Points on a hilly landscape, in no order, each with its height.
From any point a ball takes the steepest step (drop divided by distance) to one of its 2 nearest points. It stops when none of these is lower. Distance is the straight distance between rows; heights are no part of it.
(581) h=547: [158 130 118 124 137 154 141 110 136 140 178 154  75 119 137  83 133 167
 145 150 136 131 150 141 141 150 147  49  95 100 146]
(649) h=292: [127  80 134 170 182 117 162 165 153 135 142 174  99 169 122  30 119 156
 154 114 129 112 111  98 166 162 103 106 136 109 106]
(656) h=416: [155 149 130  56 141  94 142 141 147 118 115  82  86 167 117 148 112 158
  63 194  94 122 121 157 146 102 179 129 101 111 145]
(266) h=330: [108  53 140 128 198 135 121  98 157 115 125 172 158 139  93 114 151 116
 159 107 136 123  90 124 113 140  99 157 121 107 111]
(860) h=641: [157 129 150 133 133 159  76  81 176  70 146 168  90 188 133 119 106  63
 107 171 122 114 121 103  95 118 128 134 123 156 141]
(492) h=195: [135 114 107 130  97 104 141 131  90 168 128 120 130 107 132 110 107 181
  95 149 161 190 127 158 140 129 136 143 137 119 150]
(684) h=652: [153 120 160 143 121 152  77  58 157  99 154 186 121 151 139 116 131  82
 119 160 147 131 129 107  84 147 140 122 116 147 154]
(297) h=299: [128 158  83 127 115 170 115  82 161 109 105 131 147 113 176 131  83  76
 126 126  97 116  98 104 113 116 150 100 100 120 130]
(529) h=185: [109 119 136 178 134 158 108  84 157  95 131 196 153 137 119 134 117  71
 126 137 166 123  92  89 121 115 101 184 128 130 153]
(664) h=624: [160 154 113 134 138 133  79  96 175  73 128 144  98 194 147 118  82  74
 130 142 112  97 133 114 130 112 118 135 144 162  94]
(437) h=279: [121 128 141 130 130 160  82  92 146 119 113 160 147 133 157 136 133  56
 177 104 107 108 150 121 117 151 119 116 136 149  84]
(516) h=187: [156  90 111 154 164 111 156 148 125 156 153 177 119 124 138  48 108 183
 142 128 148 174 138 122 171 170 104 115 137  94 131]
(715) h=627: [140  54 166 174 180 110 139 154 205  99 156 107  95 163  79  60  70 152
 134  95  90  62  84  68 121 166 118 171 124  95 111]
(639) h=369: [113  70 148  90 199 133 120 105 143 109  97 160 183 133  95 148 165 114
 133 130 121 137 121 145 107 141 140 158 107  96 113]
(162) h=422: [153 175 149 135  79 154 108 114  94 113 167 129 143 131 151 193 164 102
 187  89 190 158 189 102 102 135 111 120 154 153 101]
(263) h=498: [151 159 129 139  68 144 124 136  81 126 195 101  78 116 133 146 131 178
 151 141 192 176 139 130 109 110 117  86 149 149 133]
(136) h=210: [131 172  92 135 121 177 122  82 170  82  77 158 183 136 172 161 131  84
 162 122 119 128  83  59 123  99 134 130 132 124 121]
(601) h=409: [115 190 112 168  33 148 129 125  90 134 139  95 112  87 148 157  96 134
 100 150 144 164 119 128 118  95 137 121 151 161 156]
(818) h=215: [127 135 140  57 165 133 184 193 130 152  76  62 122 131 106 118 160 137
  94 136  69  92 132 151 143 118 154  95  92 114 144]
(541) h=67: [135  83 103 122 135  79 161 137 114 172 121 153 124 123 130  68 113 178
 119 130 140 162 142 144 152 156 114 139 139 111 124]
(202) h=571: [151 153 128 105 152 173 131  89 129  93 177 167  60 133 119 127 162 140
 141 157 146 109 117 120 153 106 138  56  83 106 149]
(483) h=419: [109 138  96 122 140 145 193 162  84 161 100 100 129  76  84 137 155 177
 125 119 148 124  56 132 178  77  98  97 117  96 181]
(382) h=404: [106 151 119 145  85 120 100 134  74 163 139 117 133 106 142 138 144 123
 164  88 128 138 158 156 140 138 105 108 144 159 100]
(788) h=386: [142 163 177 117  86 146  84 114 101 137 147 138 134 132 163 188 141  94
 174 100 146 136 199 122 102 163 143  97 135 163  80]
(386) h=443: [101 144 114 171  24  95 103 132  67 146 136  88 110  88 148 133 100 149
 119 157 134 163 129 155 132  98 121 129 190 156 139]
(301) h=275: [ 97  69 117 133 212 134 169 116 167 112 145 166 156 118  88 105 147 133
 161  86 122  83  70 101 133 128  98 118 129  89 113]
(240) h=472: [144 171 168 152  46 106 113 155  77 138 177  78  84 115 130 177 127 163
 127 153 180 179 142 127  78 104 143 117 168 162 129]
(569) h=283: [124  92  92 162  75  69 155 160  75 159 100  80 115  77 121 106 106 194
 118 142 130 187  92 148 156 102 115 136 184 112 163]
(523) h=355: [136  96 123 130 188 124 123 140 169 105 148 172  82 192 110  53 128 139
 148 150 127 122 125 123 151 143 112 116 129 126 109]
(78) h=435: [ 88 135 162 122 122 136 132 164  78 151  80  96 190  85 112 197 177 125
  97 106 145 119 110 162 137 119 122 149 141 131 162]
(837) h=96: [133 119 148 126 135 145 108 110 120 143 150 151 129 125 143 129 136 138
 137 127 163 139 154 163  88 154 137 116 104 118 132]
(85) h=590: [128 168 102 110 171 165 124  97 138  90 177 165  78 173 123 120 138 115
 151 142 128  99 140 103 156  82 113  66 121 143 109]
(855) h=209: [160 139 162 114 115 155 135 116 118 124 125 142 160 110 127 174 157 137
 106 139 169 162 147 155  90 145 165 154  89 106 173]
(806) h=202: [ 87  81 120 111 194 140 199 125 133 146 124 151 165  93  95 134 166 161
 153  75 122  89  89 123 123 121 120 108 106  54 128]
(829) h=300: [102 130 118  91 167 113 120 181 131 114 115  79 121 166 111 139 143 147
  92 131  66  84 151 156 134 118 146 116 108 129 110]
(209) h=447: [139 102 109 112 196 104 117 149 206  97 157  97 102 178 111  94 113 157
 121 140  71  88 162 133 124 152 152 136  98 115  92]
(868) h=340: [127 123 129 136  82 105 157 165  88 158  80  55 137  69 106 128 131 171
  97 159 128 155  75 161 143  90 127 124 164 137 186]
(377) h=353: [ 92 117 128 150 112 128 107 139 114 174 155 111 134 101 166  93 127 119
 172  87 103 113 178 165 112 189 124 107 124 133  93]
(605) h=319: [103 153  91 158 121 149 130 110 108 123 159 161 120 104 126 127 118 133
 126 132 177 137 108 123 150 104 111 126 124 125 165]
(521) h=379: [167 141 104 106 143 146 187 127  91 151 103 136 104  88  83 140 145 167
 133 145 168 168  99 128 174  87 122 129  96 100 172]
(374) h=455: [155 129 156 169 103 169 107 111 124  79 185 152 163 134 147 187 170  89
 169  77 197 160 174 115  89 154 117 169 143 142 132]
(821) h=525: [110 133  80 127 157 123 132 121 166 108 171 105  87 152 158  92  83 126
  93 136  77  85 125 137 153 126 144  97 123 113 122]
(454) h=682: [ 99  86 135 119 154  91  75 151 170 123 139 115 132 151 146  92  90  84
 119 124  70  90 144 144 108 163 141 161 123 130  98]
(482) h=217: [105 120 164 107 151 134  75 117 131 121 134 158 143 152 141 138 145  81
 148 134 117 111 165 145 110 151 138 117 127 154  93]
(510) h=368: [119 191  93 162  64 166 130 103 106 126 151 145 143  95 155 155 114 108
 127 125 168 153 140 113 124 117 120 134 128 147 145]
(582) h=477: [147 109 174 148 130 173  99  83 145  83 160 160 172 119 134 184 167  94
 147  96 166 152 173 138  71 169 144 151 131 132 133]
(745) h=339: [194 156 184  90 105 120 164 157  97 156  99 109 139 122  79 197 169 150
 121 143 180 191 149 120  94 117 135 171 134 157 150]
(326) h=82: [131 141 121 153 129 178 127  70 177  72 101 185 150 145 124 151 138  51
 147 131 140 130  96  52 126 109  92 176 138 146 147]
(205) h=376: [137 137 153  89 116 112 127 143  83 151  95 139 145 134  96 174 168 168
 115 155 161 187 139 138 119 116 126 168 128 153 134]
(547) h=403: [106  99 157  92 167 121 122 146  99 141  71 137 188 115 110 175 163 122
 112 115 126 132 132 157 121 132 143 161 114 111 124]
(588) h=408: [ 95 139 171 110  96  78  87 160  60 143 108 126 138 126 111 167 173 144
 125 141 132 159 136 154 133 115 118 155 156 170 113]
(389) h=406: [150  90 105 112 206 102 154 142 178 105 131 145 108 186  98  83 136 162
 127 139  90 109 140 117 145 150 148 121  94 109  97]
(640) h=282: [217 146 164  81  92 144 180 131 115 144  97  94 139 110 113 187 141 135
 100 134 163 186 146 151 100 143 165 166  89 126 184]
(110) h=289: [ 90  98 134 158 106 105 128 142 142 177 168 127 101 139 173  50 114 135
 145 124 100 117 175 130 132 191 122 106 136 132  90]
(341) h=667: [ 95  63 146 152 161  65 117 167 178 121 141 108 139 168 126  55 130 118
 137 102  62  68 152 117 114 175 128 172 115 110  77]
(363) h=597: [140  96 123 172 163 140 140 138 188  98 145 137  83 167 113  65  44 100
 137  84  98  69  81  84 138 140  98 126 142 106 113]
(230) h=338: [193 146 129  87 111 139 197 117 102 163  82 105 114  85  96 158 136 149
 110 149 163 182 126 148 145 107 132 151  84 121 173]
(768) h=364: [128 142 106 120 155 140 152 112 119 132 135 171 121 105 102 134 146 160
 126 161 173 158 100 113 169  98 127 130 101 104 171]
(74) h=363: [119 164 124  96 138  98 102 148 115 102 138 108  96 177 139 140 113 135
  70 165 108 111 141 157 131  94 161 119 136 147 116]
(621) h=381: [150 158 160  94  90 108 149 150 107 163  71  72 133  94 100 137 147 162
  83 179 120 160  96 152 128  90 153 122 147 174 177]
(731) h=335: [152 163 145 119 102 168  82  83 131 119  99 158 161 139 188 159 138  78
 196 113 116 138 163  93 115 161 144  93 138 158  91]
(434) h=607: [136 173  85 124 160 135  92 116 161  75 155 138  96 187 130 138 114 114
 133 132 119  84 147 121 145  90 116 103 134 154  90]
(178) h=441: [ 79 158 104 160  48  88 104 139  61 137  94  89 125  98 135 140 132 106
 136 118  98 136 120 141 147  94  92 121 171 168 109]
(47) h=574: [120 112  93 168 135 123 140 112 170 125 135 154 113 124 152  69  45  88
 122  98 112  77  86  99 152 129 104 120 139 109 122]
(753) h=413: [142 147 145  71 108 102 150 147 116 139  73  92 119 129 115 146 122 146
  56 183 104 153  94 152 142  89 164 148 133 143 167]
(470) h=398: [103 165  93 156  81 119 112  93 132 122  81 155 188 119 176 162 107  50
 108 107 114 118 108 105 130 111 132 163 136 144 113]
(160) h=448: [ 80 135 121 123 146 147 151 153  74 144  95 101 160  77  93 167 177 149
 125 100 151 115  89 137 148  84  91 125 144 116 157]
(801) h=190: [111  87 116 108 125  78 137 151 127 168 129 127 124 150 161  70 122 168
 110 156  88 135 164 148 139 164 138 143 150 109 101]
(559) h=351: [116 161  95 122  90 151 114 102 126 142  88 120 174  92 191 139  90  79
 140  95  89 117 116 114 115 140 143 113 118 128 111]
(759) h=442: [142 153 209 134  53  86  97 171  72 149 128  89 136 120 120 199 159 148
 123 141 160 168 146 140  90 121 144 133 156 178 125]
(244) h=650: [130  61 146 166 171  58 113 152 200 103 137 106 130 161  91  77  99 141
 127  93  79  56 117 108 119 171 115 194 124 109  95]
(8) h=433: [ 79 166  92 136  71  97 111 130  87 122  88 112 158 119 155 156 112  79
  86 114 106 118 114 121 158  88 112 155 140 149 115]
(556) h=521: [153 148 118 128 105 140 128 122 100 143 206 133  78 119 140 108 126 190
 155 142 183 163 154 135 133 139 132  66 134 122 129]
(264) h=256: [104 125 109 150 141 126 111  96 140 116 128 174 141 127 134 116 109  86
 109 129 151 109 106 127 124 105 105 151 123 130 136]
(592) h=552: [117 133  67 159 125 122 151 129 157 129 143 114  99 141 169  68  66 107
 124 100  82  80 125 105 157 133 120 106 146 120 104]
(329) h=88: [115  81 132 101 170 141 179 147 117 179  90 105 181  79 108 139 164 155
 156  79 131 119 134 154 104 152 126 124 112  70 133]
(421) h=104: [135 112 156  71 156 157 160 177 109 186  80  71 161  96 110 143 170 145
 126 112 103 115 145 169 125 151 139 102 109 120 151]
(283) h=487: [122 118 111 148 167 116 116 137 228 104 173  73  98 143 125  90  73 141
 108 147  66  61 156 111 127 152 152 133 113 105 115]

Where does a ball stop that starts at each point below?
(74) => (329)
(363) => (541)
(374) => (837)
(621) => (541)
(178) => (326)
(382) => (541)
(639) => (329)
(389) => (541)

Call two points neighbours if one is among the 2 nearest of the other. Go from one point of each pair to the other, from neighbour to neighbour, staying as low as possible. Name the highest point that can't be avoided.
(541) / (329) => (656)
(837) / (541) => (178)
(837) / (605) => (521)

Write out the way that a ball takes from each point below.
(209) => (389), (523), (649), (516), (541)
(78) => (547), (639), (266), (301), (806), (329)
(715) => (363), (47), (592), (821), (283), (209), (389), (523), (649), (516), (541)
